Points, in no order, along strands that fork, close into loops and pass close to each other.
Two points are linked if the straight distance between their rows is under 145. Some points are linked to none.
Z451: [ -4  59  -7   1   4  -7 -39 -21  14 -30  15  46  41  24 -29 -19   2 -11
  24  24 -22  28 -33 -26 -15  31  27  -7 -19 -36   2   2 -30   4   1 -29
 -10  18 -17 -25 -21  23  27  17  39  14]
Z837: [-21 -49 -26 -35 -11 -29  14   4  30  18   6  -9  37 -25 -15 -25 -22   5
 -13  -4   7 -11  19  -5  -9   3 -47  11  32 -26   4  17  15   8   5   2
   6  -2  18  -6 -39  -9  19  23  26   1]
Z301: [ 10  55   3 -18 -17   7  17   6  21 -30   4  -2  23  37 -22  36 -10 -28
   7  19  44  32  -7  21  27  56   7   9 -78   3  -2  27  -2  -9   5 -21
  41   4 -15  -8   4   4 -27  50   7 -22]
Z276: [ -5  15   3 -78 -15  38  11  12   5 -31 -12 -21  -4   4  15   7 -45  13
 -17  30  26   7 -37  -1 -26 -24  21   2 -46 -21 -11  -2 -40 -33 -25  -9
  15   0 -14 -11  -7  40  12  11  -7 -48]
Z316: [ 18  25   0  -9  24 -37 -12  16  36   2  -3 -27 -23  12  -8 -50  41  40
  13  27 -52  20  28  -1  12 -37  -1  -4 -20   6  -4 -19  23  13   6  45
 -30  54  12  32  -7  -9  40 -17  13 -13]
Z176: [  2   0  -2  23  18  44  16 -10 -24   0   2   8 -25 -41  17   4  57 -17
  52   3   9 -33 -16  21 -14  -9   8  10  26  13  -4  27  -6  14 -14  -3
  31  64  18  14 -15  11  -1 -13   2   2]
Z817: [  7  52  -8 -22  32 -35 -29  31  37 -28  12 -14  -7 -14  15 -10 -12  39
 -30  -4 -14 -11  -2 -16   3 -21  26  41  -5 -15  11  24   4   7 -28 -13
 -40  34  23  -7  -2  -9  61   3  41 -22]
Z984: [ 17 -51  -9  38 -16 -46   4  17 -44  -8 -25  -4  -3  10   7   5 -29  -4
  -6 -62  15   0   3 -21  27  12 -11 -16 -15  -2  22 -33 -19   8  29  25
  26 -25 -23 -25   3  -6 -29 -27 -17  37]
Z88: [ 44 -28  -1  18 -13 -25 -20  17 -15 -32   2  -6   4  42  11 -19 -27  12
 -20 -25 -10  18 -11  -4   5   8   4 -15 -21  19   1 -32 -25 -20  49  19
  20 -29 -38  -9  21 -12 -45 -23 -15  23]
Z427: [ -6   3  -6 -44   3  12   1 -39  -2   2  10  34  38  16 -28  -8   2 -22
  28  21 -49 -28  -7 -10 -30  15 -10 -19  23  22  12  10   9  17 -13   1
  68  13   7  18  15  14 -37  32  13 -58]
Z298: [-40  36  18  -7  -4  -5 -13 -29 -26 -18  -3  46  29  36 -28 -10 -25 -28
  10  41 -10  26 -31  -7  -4  46  14 -17 -11 -24 -17   8 -18 -12 -11 -35
   7 -26 -25  -3 -19  44   6  14   2 -21]
Z33: [ 10   0   1  45 -11 -53 -21 -17 -13 -26 -30  31 -17   3  -7 -48 -14  25
 -23   7 -50   9 -21  17  -4   6  16  11 -16 -26   5 -13  15 -14  19  32
 -20  -7   5  12  27  15  -3 -27  -6   6]
Z229: [ 20  17 -21 -40  23   1   4  -2  34  -1  17  10  20  25 -27  -3   5  11
  -5  -6 -41 -23  -6   1 -21  12 -11   9 -19   9  33   4 -16  17  25   5
  38  15   5   9  44 -13 -39  25 -11 -44]
Z694: [-46  -2 -10  14  11  14  -2 -26 -32  -4  -4  22  -8   8   8 -18  49  24
  37 -20 -56 -24  11   4  41   4  21  19  65  19 -10  -1  20  23  -2  26
   9   9  24  22  -7  -3  18 -19 -50  -1]
Z538: [  5   2  15  -2 -42  39  40  -2   6   7 -17  22  25   3 -10   6  -3 -10
   2  25  11  60  11   2 -49  -4 -36 -27 -15 -38 -38  10   4 -21 -25   0
  14   1  11  13 -32  19  29  -5  41  13]
Z916: [-32  23  37   9 -31  65  62 -14   2 -11 -48   5   5 -29  18  37  15 -16
  17  -5  -1   6 -26  11 -14  15  19  -7  16 -11 -47  37  32  12 -38   6
   0  10  17  10  -4  18  19   0 -39 -26]
Z761: [ 29  -4 -38  21  -1 -81 -23   5  -1 -16   9  27  -4 -22   7 -23 -19  13
 -32 -32 -25 -12  -6   9 -19  30  -3   3 -11 -24  24  -2  -3   7  35  25
 -13  -4 -13 -24  58  14 -15   4  -9  25]
Z164: [-12  34   6 -17  10 -49   7 -27  -5 -11   8 -24   2 -21 -27  25  23 -13
   1  35   1   3  -7 -16  16  11 -10 -34  -1 -22  -4  -2  -2  21  12 -29
  -6 -16 -56 -20   5  19  -4  54   8  18]
Z613: [ 22  17   6  -7  25   0 -17  19   8 -24  16  -4 -45 -28  24   4  42  45
  26 -30  25 -25  15 -29   2 -36  14  -2  61   7  -3  -9  18  34 -26  11
  -4  51  26  27 -17   1  13 -23  16   9]
Z959: [-50  12  15 -15 -13  60  38  17  31  10 -20   6  56   8  -9  12 -31  -5
  14 -43   9  23 -39   7  14  42   4  13 -40  27 -19  21  26  -8  -8  -3
  10 -18  21   5  -6   4  10  28 -16 -27]
Z667: [ 18   2 -13 -45  -9   1 -15 -17  17  24  -6 -27 -15 -28 -14   5 -23  -9
 -42  64  33  10  40 -21  -6 -51 -37 -30  23  -2 -31 -39  -3 -40 -17   5
  10 -11 -31   1 -26   9 -20  -3   6 -19]
Z473: [-12  14 -12  35  29 -23  12  21  18  26 -17 -34  29  19 -44  12 -28   6
 -21  -9  13   2   7  25  26 -10  -3  44 -28  27  -2  38  -8 -28  19 -20
 -27 -16  -2 -46  -7 -54  30  -9  22   4]
Z389: [-28  -8   2 -37 -23 -22  27 -12  37 -22 -13   0  17 -58   2 -11   3  18
 -28   3  16 -19   1  -6  -2 -12 -37  -9  28 -40  -2   8  40   9 -24   8
   8  32  27  24 -22   7  20  26  41 -12]
Z51: [-31 -36 -15 -14 -18 -45   7   0  15   9   6  25  39  10 -14 -31 -32   2
   1 -13 -57  -8   4  17  -8  28 -18   7  24 -23  25  20  25  12  -8   5
  18  -6  34  12 -17  10  16  20  21 -10]
Z423: [-19   1   2   8  20  39   4  -2  29  -8   9  11 -15 -26  21 -23  43  15
  40 -21 -14 -12 -32 -41  27  -2  19  14   4 -18 -21 -20 -13  52  38  31
 -34  29  -5 -15  -8  12  19 -17 -43  18]
Z413: [  6  -5   5 -30  11 -17  10  16  13  14  29 -17  -5  22  -8   3  -1 -22
 -16  18   2 -17  10  34 -15   6  -4   0 -32   8  38  13 -18  -5  15 -30
  19  -3 -15   4  29 -22 -26  30   0 -28]
Z428: [ 30 -19 -35  -9  31 -32 -37  -5 -21 -12   6  26 -15   5  12 -32 -31  -4
  -4  23 -58 -39  -5  21 -34  21  12  24  37   3  22  -1 -49  11   9  -5
  27  13 -28  11  28  15 -37 -15 -16 -14]
Z641: [ 26  -1 -26   0  42 -43 -39  28 -18  25  39 -19 -22  30   9   6   0   6
   9 -33  32 -19  20 -24 -10   9  27  26  -9  25  36 -20 -49  13  38  -9
  -8 -18 -20 -20  16 -37 -18 -12 -35  -1]
Z104: [ -7  56  16  20   1  21 -16 -38  -1   4 -11   9 -23  28  -6   4  32   7
  22  31 -20   8  -9 -29  18 -12  64  -2 -20  13 -27  -9  -3  -2   8  12
 -51 -34  -8 -14   6   7  27 -16 -32  11]
Z102: [ -3 -43   4  18  35  -3   5  12  -7  25  19 -25   8 -64  10  11 -11  -8
 -18   3  58 -19   5   8  21 -18 -27  37  12  36  -3  15  17  -3  11 -18
 -22   5  22 -23  15 -42  -8 -24  10  16]
Z24: [ -5  -8  25  18 -22  20  -5  -5  11  20   9  33  22  35 -29   3   8 -32
  24   9   9  46  17 -12 -27  10 -33 -49  -9 -43 -34   1  23  -8  -2 -12
 -43 -26   1   2 -37  11  25  20  34  23]
Z975: [ 14  36  26  23 -13  43 -31 -29 -18  -5   6  33 -65   3  30 -11   6  46
 -14  -6 -14 -23  -9  -8 -12 -28  37  30  27   0  -9 -11   3  -8   0  44
 -18 -12  10  25  56  20 -21 -34 -23  -4]
Z220: [ 19 -39   7  13 -22  -2 -58  10  -9  35  28  13   7   5  12   7 -11  -3
  15 -36  -2 -18  40  15 -44 -26  -1  -9  67  -5   8 -20   8 -15 -38 -11
 -18 -12  42  36 -25  -3   9 -10  12   6]
Z532: [ 55   5  -8  -7   2 -11 -73 -19  15   7  48  23  21  27  -6   5 -13 -23
  -4  10  19  -7  13 -11 -15  23   3  -8  11  24  15 -32  -4 -17  10 -29
  16 -39 -24  12  15   4 -82  24  22 -23]
Z696: [ 47  16   6   8  38  -4  -2  40 -22 -24  22 -54 -28  30  29  31  25  17
  35  -3  -7  12  18 -18  19 -26  40   1   0  38  12  -8 -13   1  -9  -9
  26  10  -6  10 -13  -1  12 -12  32  41]
Z987: [-39   3  31 -13 -30 -26   4  17   4   8 -10 -22 -16   2   1 -26 -35  21
 -48 -10  24  -2 -17  23 -15 -12   2   0 -57   5   1  -2  20 -21  -9  15
 -17 -20   8  19  26   8   7   8 -28 -53]
Z746: [-10   7  17 -15   3  76  24   2  -5 -18  -2   6 -55 -21  48  -8   5  46
 -13 -22   2 -30 -29   2  11 -22  23  40  21   9   0  17 -19  22   7  33
  -3  10  17  -1  39  19 -14 -16 -25  -5]
Z758: [-41 -21  -7   7  -6  20  -6   5  -1  23 -22  33  54  39 -18 -52 -24   5
  11  -7 -28  50 -17   0  14   0   5   3  -5  16 -14  12  -1   4 -11   7
 -34 -19  32 -34 -49  -4  54 -12  10  17]
Z2: [ 49  35  20 -17  29   4  -6  44  14 -45  41 -46 -34  35  47  18  20  17
   8   3 -29  10   7 -12  13  -9  41 -12 -11  20  26  27  -8  21   0 -19
   3  19 -10  -2  33  -8   7  29  44  27]
Z509: [-13   5   3 -25 -26  17  48   7  15 -24 -24  -2  15 -29  -2  -9   6  15
  -6  19  17  14 -17   5 -24  -8 -23   3 -26 -35 -15  11  11  -6 -25   4
  27  39  20  22 -32  18  40   4  36  -7]
Z804: [ -5 -37  26   9 -39  15  29   1  -5   5 -23 -23   5  10  -1  -2   6  15
 -10 -19 -19  22   1  16  19 -12 -29 -32 -10  15   1 -12  45 -16   2  34
  13 -31  19  27   5   9 -10  19   2  20]
Z391: [ 13 -31 -31  27  -4 -29 -28  13  10   8  23  28  41  44 -31 -17 -17 -25
  17 -38  -1  18   4  -1  30  47 -32  -7 -22 -14  18   6 -20   3  49  -5
 -16 -18 -18 -49 -11 -31 -15  14   4  30]
Z638: [  7 -10  16  12 -38  65   0  -5 -17  18   8  11   9 -15  19  21  -7 -53
  11 -28  -2 -33  13  19 -23 -10  11 -56  64 -12   8  16  -4 -10 -47 -18
  41  33   8  26   7  13 -23  18 -11  14]
Z950: [ -4 -37 -29  31  16 -50 -37  11  -6  34  12 -14  35  45 -41 -17 -13 -21
  39 -11 -13  19  22   2  26  17 -33 -16  -4  12  15   9  27  -9  13  17
 -37 -38  -5 -42 -44 -30  24   6  17  31]
Z5: [  6   2   2  37   6 -31  15 -26 -23   5   4 -18 -23  -4 -31  26  18 -31
 -10  24  18   7   5  -1  19   5 -25 -26 -30  -7   0 -17 -14  -5  28 -22
  10 -21 -53 -19  15   3 -24   0 -12  32]
Z192: [ -8  27   5 -10 -24  29  37  23  34   5 -10  -5  46  44 -30  15 -38 -12
  15 -17  25  61   8  22   9  37 -22   0 -74   8 -16  27  13 -27  -7  -5
  22 -11   5   8 -20 -12   5  29  30  -5]
Z278: [ 34   3 -27   1   4 -27 -28 -11 -12 -32  13  25   2 -28  14  -7 -24  14
 -32 -12 -32 -28 -19  -4 -12   5  -5  21  15 -30  32   9 -34   7   4  -1
  33  10 -12 -18  42  20 -32  19  19  23]
Z178: [ 59   7   0  16  -2  -1 -24 -13   2 -21  21  10   0  26   6  -4  -3  -6
 -31   1  11  10 -20  -6  -1  19  -6 -16 -31  14   8 -41  -1 -15  44   6
  22 -19 -42  13  44   7 -86   2   5 -10]
Z372: [ 36 -11  -7 -13   3  39 -15  -7   1  25 -13 -10   3  27 -10  -8  -8  11
 -24  40  -3  22  22  -5 -35 -29 -27  -8  28   5 -39 -45 -10 -35   2  10
  -2 -20 -10  28 -17   6 -13 -42  -5 -34]
Z953: [ 10 -39 -32 -22  32 -16 -13  31 -13  14  30 -18 -24 -29  34  -1   1 -10
   9 -31  44 -31  -4 -28 -17  -2  14  28   5   4  34 -24 -49  35  22 -10
  14  16  -9 -19  -7  -5 -13 -14 -39  -1]
Z266: [ 23 -20  -6  13   8 -72 -10  13  -9  -1   2 -36 -22  17  -5 -23  34  21
   6  19 -35   8  29   4  -1 -16 -24 -28  -9 -17  -2 -34  32  12  11  31
 -34  15   5  34  -5  -9  21 -18  -6   7]
Z851: [ 26  11  16  -7 -21  28 -26 -28  -9   5  22  24  12   3  -3   6  22 -42
  32  14 -13 -23   2  15 -52  -1  14 -47  31   1   7   8  -5  -9 -28 -16
  35  25  -1  25  15  20 -29  25  10 -21]
Z822: [-39 -20  17  25 -12 -11  54  -5  -7  11 -41 -28 -38 -32 -14  -1   1 -11
 -44  35  48  -8  -4  32  19 -18 -14   4 -38   4 -26  21   5  -5   4 -10
 -33  -6 -14 -21  -1 -16  15 -33 -13  -2]
Z151: [  4 -29 -10   8 -16  45  23  -2 -35  22  26  -4  48 -11   4  19  18 -33
  48  -7  27  13   7  13 -14  -2  -4 -16  39  40  -5  27   9 -18 -35 -17
  59  13  29  -6 -58   7   5 -11  38  36]
Z191: [ 39  25   0 -34  -5  23 -34   7  37 -35  16   7  38  51  13  11 -32  10
 -13  -3 -36  38   4 -33  16   3  19 -30  24  -4  -1 -11 -34 -11  13 -22
   6 -29 -21 -21  -8   1   0  25  25  38]
Z113: [ 11   5 -14  10  32 -16 -19  18 -16  25  40 -17 -30  26  27 -11   9  28
   0 -25 -12 -25  10   0   0   2  27  43   4  43  35  12  -8  17  25  13
 -22  -7  18  -1  34 -35   4 -12 -27   3]
Z292: [ -3   8  -9  -9  -1  13  -8 -13  15  -1  -9  -1 -11   4  -8   6  18  19
  -3  -1 -11  -1  -6 -35   7  -9   2  -8   7 -21 -19 -27 -19  16  28  15
 -31 -20 -10 -21  -4   7  13  -9 -48   8]
Z510: [  5 -36  -3  42  13 -59  -7  19 -51  21 -16   9  -8  -9  25  24 -10 -29
  17 -68   8 -19  12 -22  16  40  13   2   6 -28  41 -44 -11  40  17  -6
 -19 -21 -17  -8  10  -8 -31 -11 -16  26]
Z366: [  9  65  16   9   3  24  -5 -49   6   2 -29   0   8  48 -19  21   6  -6
   7  62 -13  35  -4 -25   4  12  45 -22  -9  30 -49 -13  29 -30  -5  15
 -24 -58 -29   2   4  16  -9 -11 -21 -36]
Z678: [  8 -39 -32  -4  13 -55  -7  -4 -16  40 -13 -27  13  18 -39 -13  -5   9
  -4  -1   0  -3  35   3   7 -14 -46  -9  21  44   6 -28  20 -16  13  41
  42  -3   6  18  -7 -26 -26 -19 -26 -28]
Z771: [-27 -26  13 -15 -21 -82  -5  33  18  -8  -1 -31  -5  -6  20 -38 -37  10
 -35 -19  15   2 -12  12  -1  10  21  -4 -35   6   7  17  43  -1   2   9
 -36 -26   4 -15   9   2  31  35  -4 -16]
Z206: [  5 -11  18  27  27 -26   2  42 -30   9  30 -45 -35  40  41  17  17   5
  44 -35  -7 -10  13 -16  17   7  56  14   5  15  43 -23   5  33   5   4
 -21   1   7  32  -2 -28   5 -23   1  30]
Z54: [-19  49 -10  -2  19  19   6 -38 -13 -14 -34  14  16  42 -38   5 -30  -8
  -1  59  -4  18 -42 -12 -12  25  15  -1 -23  -1 -38  -8 -11 -31 -11   1
   8 -15 -34   2  -7  40   3 -26 -23 -64]
Z173: [-30  11 -21 -12  -4  11  44 -18  -4  -2 -44  11 -42 -50 -23   9   3  -9
 -37  65  33  -9  21  33  25 -32 -35 -11  -3  -6  -5   9 -13 -30 -28 -16
   0  29 -14   7 -14 -25   0 -25   0  -7]
Z710: [ 22  29 -12  -7  13 -24 -33   6  43 -22  35   9  18  11 -11 -12  30  -4
  35   8 -36   8  -3 -19 -17  13  15 -14  -5 -36  17  -8 -16  29  11 -26
 -25  36 -11  -5 -14   0  25  24  35  24]
Z691: [ 14  61   4  -3   5  16  27  -7  -8 -28 -10 -17  -6   8   8  52  -9 -25
  14  30  32  21 -19  11 -13  16  22   6 -62   0  -7  38 -16 -19 -35 -22
  32  -1 -21  -9  17   1   4  33   8 -27]
Z544: [  7  69   4 -12  19  -6   8 -36   0  -4   8 -16 -15 -15 -12  68  16 -46
  12  48  34  -1   7  -4 -12  13  -4 -23 -19 -19  -6  22 -20  -4 -17 -31
  11  -3 -46 -24  32  10 -21  62  17 -16]
Z672: [ -5   5  14 -20  25  -9 -12  23  16 -38  23  -6 -32 -56  41 -18  -6  28
 -17   5  21 -26 -35 -16 -21  -5  20  44   3 -18  15  35  16  35 -18 -11
 -28  55  30 -10  25   9  25   1  40 -22]
Z654: [ -1  -5  21 -46 -35  34   8   6   2 -21   2   1 -15 -16  22 -11 -21 -34
 -16  51  35  12 -16  14 -24  -7  19 -23 -59 -21   6 -17 -30 -25 -13 -22
  16   5 -30   1  10  27 -24  33  -3 -28]
Z777: [ 12  14 -19  -7  22  17 -16 -22  -6  -5 -31  25 -10  20 -25 -18  -7  38
 -21  40 -28   4   9  20  -9 -14  -9  27  41   1 -16 -13 -19 -29   1  13
   6   4   9  19  -4  -5  -2 -43 -11 -35]
Z204: [-24  29   3 -26 -13  28  27  -3  11 -37 -26  -5 -17  -5  -3  18 -30  26
 -27   4  23 -11 -56  -9   3 -13  19  18 -61 -26 -27   9 -27  -5  -7  -5
 -16   1 -10 -25   2  44  27 -27 -36 -31]
Z906: [-24 -21 -11  16 -15 -92  -6   3   3  -4  -2   2 -11 -35  14 -26 -48 -16
 -45  -4   6 -21   0  30  -7  27   4  12  -8 -32  22  19  15  -5   1  -2
 -24 -13 -15 -18  27  13  16  21   9   5]
Z948: [-25  14 -30 -14  27  -2 -13 -18  -4 -11 -27  28 -25  15  -2 -21  12  61
   4   1 -38 -11  30  17  40 -14  10  35  68  20  -6   5  -6   1  -3  26
 -25  -7  22  20  -3 -34  22 -36 -39  -9]
Z572: [ -8  13 -11 -14  24 -20  31  -5 -23  15 -16 -28 -40 -25  -1   3  24  11
 -33  53  15 -16  30  40   9 -35 -23  10   2  35  23  16  13 -17 -28  -3
   7  37  21  23   8 -27   4 -10  12 -22]
Z135: [ 25 -21 -23 -20  10  27   3  14 -15   4  27  -4   6   2   4  21   6 -28
  11 -23  38  -3  -5 -24  -4  10 -11   3 -22   1  24 -32 -64   3  26 -28
  57   6 -32 -20 -12   1 -35   2 -17  13]
Z337: [ 29 -33 -25  15  12 -23 -51 -12 -29  15  34  30  14  22  -5 -19 -13 -29
  21  18 -19   0   4   4 -23  22   2   1  18   7  24 -22 -35 -15  10 -28
  21 -23 -19   7 -13   5 -33 -20   1   6]
Z692: [-14 -43  14   5 -50  23  23 -20 -10  -3 -35  12   0 -31  -4 -16  -9   7
 -29 -12  13  15 -20  -9  23 -11 -21 -13 -12   2 -21   2  16 -10   4  12
  27 -35   9 -23 -18  29  -3   1  -3  27]
Z687: [ 20  17   0  -4  16  43 -21  -6   0  19  23   5 -33 -20  18  17  33  -6
  13   3  11 -36   3   9 -51 -29  10  11  19  -6  18   2 -26   0 -15  -7
   4  30  14  17  23   6 -10  -2  -7 -15]
Z574: [-42   0  29   8 -25  81  49  -5   4  15 -21  40  44  11  12  20   4 -23
  19 -41 -27  16 -17   9   7  46  -4  -7  15   8 -23  33  25  -1   0  -5
  30 -17  21  -6  -4  12  -7  24 -25 -10]
Z34: [-12  25  29   4 -15  52  27   3  20 -27  -3  16 -16   6  29  -9  50   2
  43  -9 -28  12 -33   2  -1  22  41  -8 -25 -10  -9   3   9  27  22  21
  -8  18  -2  19  15  20   3  17 -24   9]
Z721: [ 10 -46 -20  39 -18 -21 -11  -7   5  28  -5   4 -30 -56 -13   0 -29 -15
 -50 -13  65 -13  35  10  22 -34 -54  14 -13   3  -3  -1  10 -18  -3   8
 -24  -9  -9 -27   2 -30 -18 -22  13  27]
Z268: [  5  41   9   0   4  -7   4   9  20  -3  10 -18  16  -1   3   1  28  11
   6  -8  -3  16 -12  -7   4  -6  31   2 -50  33  16  21  50  -9 -14   5
  -5   9  30  -3  14  -6  21  29  37  -4]
Z57: [ 42  -6  20 -25   3 -21  20  52  21 -11  55 -55  -9  33  22  29  26  -8
 -10   1 -14   4  37  30  -2  -3   0 -14 -39   3  34  12  11  -2   8 -35
  -6   5  -4  27  24 -26  -3  24  45   2]
Z223: [ 18  -7 -23  -7  11 -53 -25   3 -10   0  -7  -8 -36 -17   1 -14  22  26
  -4  -1  15  -7  16 -30 -11 -13 -19  -8  12 -28 -12 -54 -12  30  18  30
 -36   8  -9  10 -13   1  12 -23 -42   2]
Z764: [-26 -15   3  22 -32 -43 -15   3  14  -6 -16  29  30  23 -19 -45 -23  23
  -3 -20 -55  15  -9  21  -9  18  -9  -1 -22 -38  16  -7  45  -3 -21  29
 -20   5  36  34   0  13  32   3  12 -16]
Z318: [  2 -27 -11   1  -3  27  19  12  -2  -5  34  22  39  28  -9  10  10 -34
  20 -14   6  24  -8  -2  23  47 -26 -15 -10 -17   1   5 -32   8  38 -40
  25 -10 -18 -30 -29   0 -12  18  13  39]
Z663: [-19  -9   6  23  11 -47   2   0 -43  17 -11   8 -11 -18  18  27  20  -7
  18 -53 -30 -32  20 -17   4  22  -5  -5  57 -38  22 -53   2  61  -9   0
 -10  21 -11  42   8   9 -14  -5 -39   7]
Z85: [ 26  -2  -2  38  13  45  28  -1 -11 -10   1  -1  25 -31   7  43  33 -24
  45  -7  17  -3 -13   2  -4   1   0  12  30   4 -25  31   6  -2  -6 -24
  24  34  17  -5 -25  -7  16 -29  27  41]
Z833: [-22 -32  -2  -9   0   3 -27 -20 -26  38   4  10  16  19 -15  -8 -19 -24
   5  20 -13  14  17   2   1   0  -9 -12  46  25   1   2  -8 -29  -7 -13
  24 -47   3  -4 -32  16  -8  12 -11   9]
Z472: [-18  14 -27  12  15  -9  17  24  -2 -13 -36  -8   7  16 -22 -29 -23  49
 -20 -12  -8  -4  -8  44  28 -13  15  57  -8  43  -8  34 -39 -17  16   0
 -13   7  13 -40 -16 -50  23 -48   5   0]
Z361: [ -7  34  -9  -8  26 -36 -12  25  20   0  -6 -15 -39 -16  11 -57   9  59
  -6   5  -4   5   7  10  18 -26  25  45 -22  22  -8  13  12   9   0  25
 -69  29  28  -6 -16 -27  51 -34  15 -22]
Z236: [-20 -24  16  24 -10  53  -1  -6  14  29   7  28  29 -39  15  30 -10 -41
 -10 -29   1 -39   0  11 -15   6 -24   4  62 -30  -2  13  -6  -1  -6 -32
   2  10   9   5   6  -2 -12   8  -4   9]
Z934: [ 11 -28  14  55  18 -15  -5  13 -30  -5  -9  -4  -1 -27  22  57 -10   0
   5 -52  41 -22  13 -17  38  -8   2  12  46   2  20 -18  28  13 -19  -8
  -5   2  29   8  -2 -34 -13 -53  38  45]
Z84: [ -1  55 -22  -9  27  18 -30 -49  13   1   5  12  20  12 -17 -21  44  22
  32  -3 -34  15 -21 -49  33  -9  30  -3 -14  45  -4 -32   9  10  23  57
  21   9  -4 -24  14  16 -12   0 -32  -5]
Z124: [ -2  52  22   6 -19  66  42 -13   0 -14 -20   8 -23   0  22  26  35  -7
  56   5 -15  18 -16  18 -43  11  29   4 -15 -15 -25  32   4   6 -18  24
  10  22   8  24  13   9  -1   3 -40 -34]
Z172: [-27 -12  24 -17   4  36   6   3  -6 -10   2   4  -7 -47  40  -9   6  20
 -20 -27   7 -34 -42   7  -8  -9  27  37  21  23  17  34  28  23 -21   7
   8  24  45  -5  40   6 -14  15   6 -25]
Z963: [ -4 -58  25   3 -31  12  22  22  -5  23  -1 -35 -18  -1  21  12  18 -21
   1   0   7   5  21  15  -8 -18 -30 -49  -1 -11   6 -39  20   2 -10   4
  -5  -8   4  53  -7   3  -4  13 -15  12]
Z743: [-19 -38  14 -18 -43  26  43  13   9  12   9 -19  -7 -34  20  -1  11 -53
  -2  34  16   2   7  21 -11  -8 -17 -40 -27 -12  11 -10  11  -7 -16 -13
  23  16 -17  24  -8  11 -16  44   2  12]
Z625: [-11   0  18  13  56 -10   2  18   7   9   0 -26  36 -37  -8   6 -23  18
  -7  10  30  -6  -3  -8  39  -7   5  53  -2  44 -16  36  21  -2  26 -15
 -43   3  40 -42  27 -61  20 -27  13  15]
Z275: [-18  -8  10 -42 -31  12   6 -15  31  13 -13 -23 -18 -62   1  20   2  -1
 -35   6  48  -6  27 -20   9 -48 -42 -31  40 -13 -24 -10  33  -7 -25   8
  -1  -8   6   8 -28  12   2  30  15  11]
Z852: [-22 -34  16  11 -11  33 -21   4  -8  14   1  12  38  -3   8 -10 -11 -11
  19 -13   1  10 -19   4   2   5  32  14  40  22 -17  22   9 -12  -6 -34
 -21 -47  32 -29 -41   3  29   7  14  22]
Z751: [-29 -34  12  -2 -39   8  44  -6   7 -11 -65  -7  -7 -13 -21 -11 -19  35
 -46  -1  21   6 -11   3  42 -14 -11   1 -20  20 -44  29  -2   0   2   2
 -16 -32  -1 -37 -19  -8  13 -37  -8  17]
Z769: [-10 -31  13  37 -25  43  -9  -9  -6  38 -32  35  21  35 -40 -18  -3   2
  12  -4  -6  23  17 -11  -1 -11 -38 -12 -10  -3 -36   8  22   0  -8  21
 -58 -45  15 -14 -27  -4  34 -17  -3  18]
Z864: [-27  -8 -10  -7  22   6   4  -5 -19  15   0  10  -5   1   0  22  29   8
  18 -28 -31 -41  34  -5   1   2 -20   7  84 -14   8 -34 -12  40 -12   3
  16  28  12  44  -3  -5   2  -8 -54 -17]
Z608: [ 17 -13  -8  35   1 -29  13 -14  -2  19  -3 -30 -33 -24 -31  42 -22 -25
 -46  -2  44  -2  49 -17  27 -34 -57 -17  -9 -15   1 -33 -10 -13  -2   1
  21  -3 -52  -5  18 -12 -27  -7  11  42]

How many points has the smallest loop of links through each point below? Write 0 if it is on no loop.
Z777 -> 22
Z428 -> 16
Z625 -> 0

A piece is two or more points that can be reached from each other along the links. Count, over all rows, the pieces, the separate loops (a circle has one, a figure eight two, a Y none), the forks (points with three links) and the tips (points with one).
pieces -> 4
loops -> 2
forks -> 5
tips -> 9

Name the points in between on the shortest way along the links from the first point to the second, in order.
Z192 / Z102 -> Z301 > Z691 > Z544 > Z164 > Z5 > Z608 > Z721
Z34 / Z172 -> Z423 > Z292 > Z223 > Z266 > Z316 > Z361 > Z817 > Z672
Z135 / Z851 -> Z953 > Z641 > Z113 > Z206 > Z696 > Z2 > Z57 > Z413 > Z229 > Z427
Z544 / Z298 -> Z691 > Z301 > Z192 > Z959 > Z574 > Z916 > Z124 > Z34 > Z423 > Z292 > Z104 > Z366 > Z54
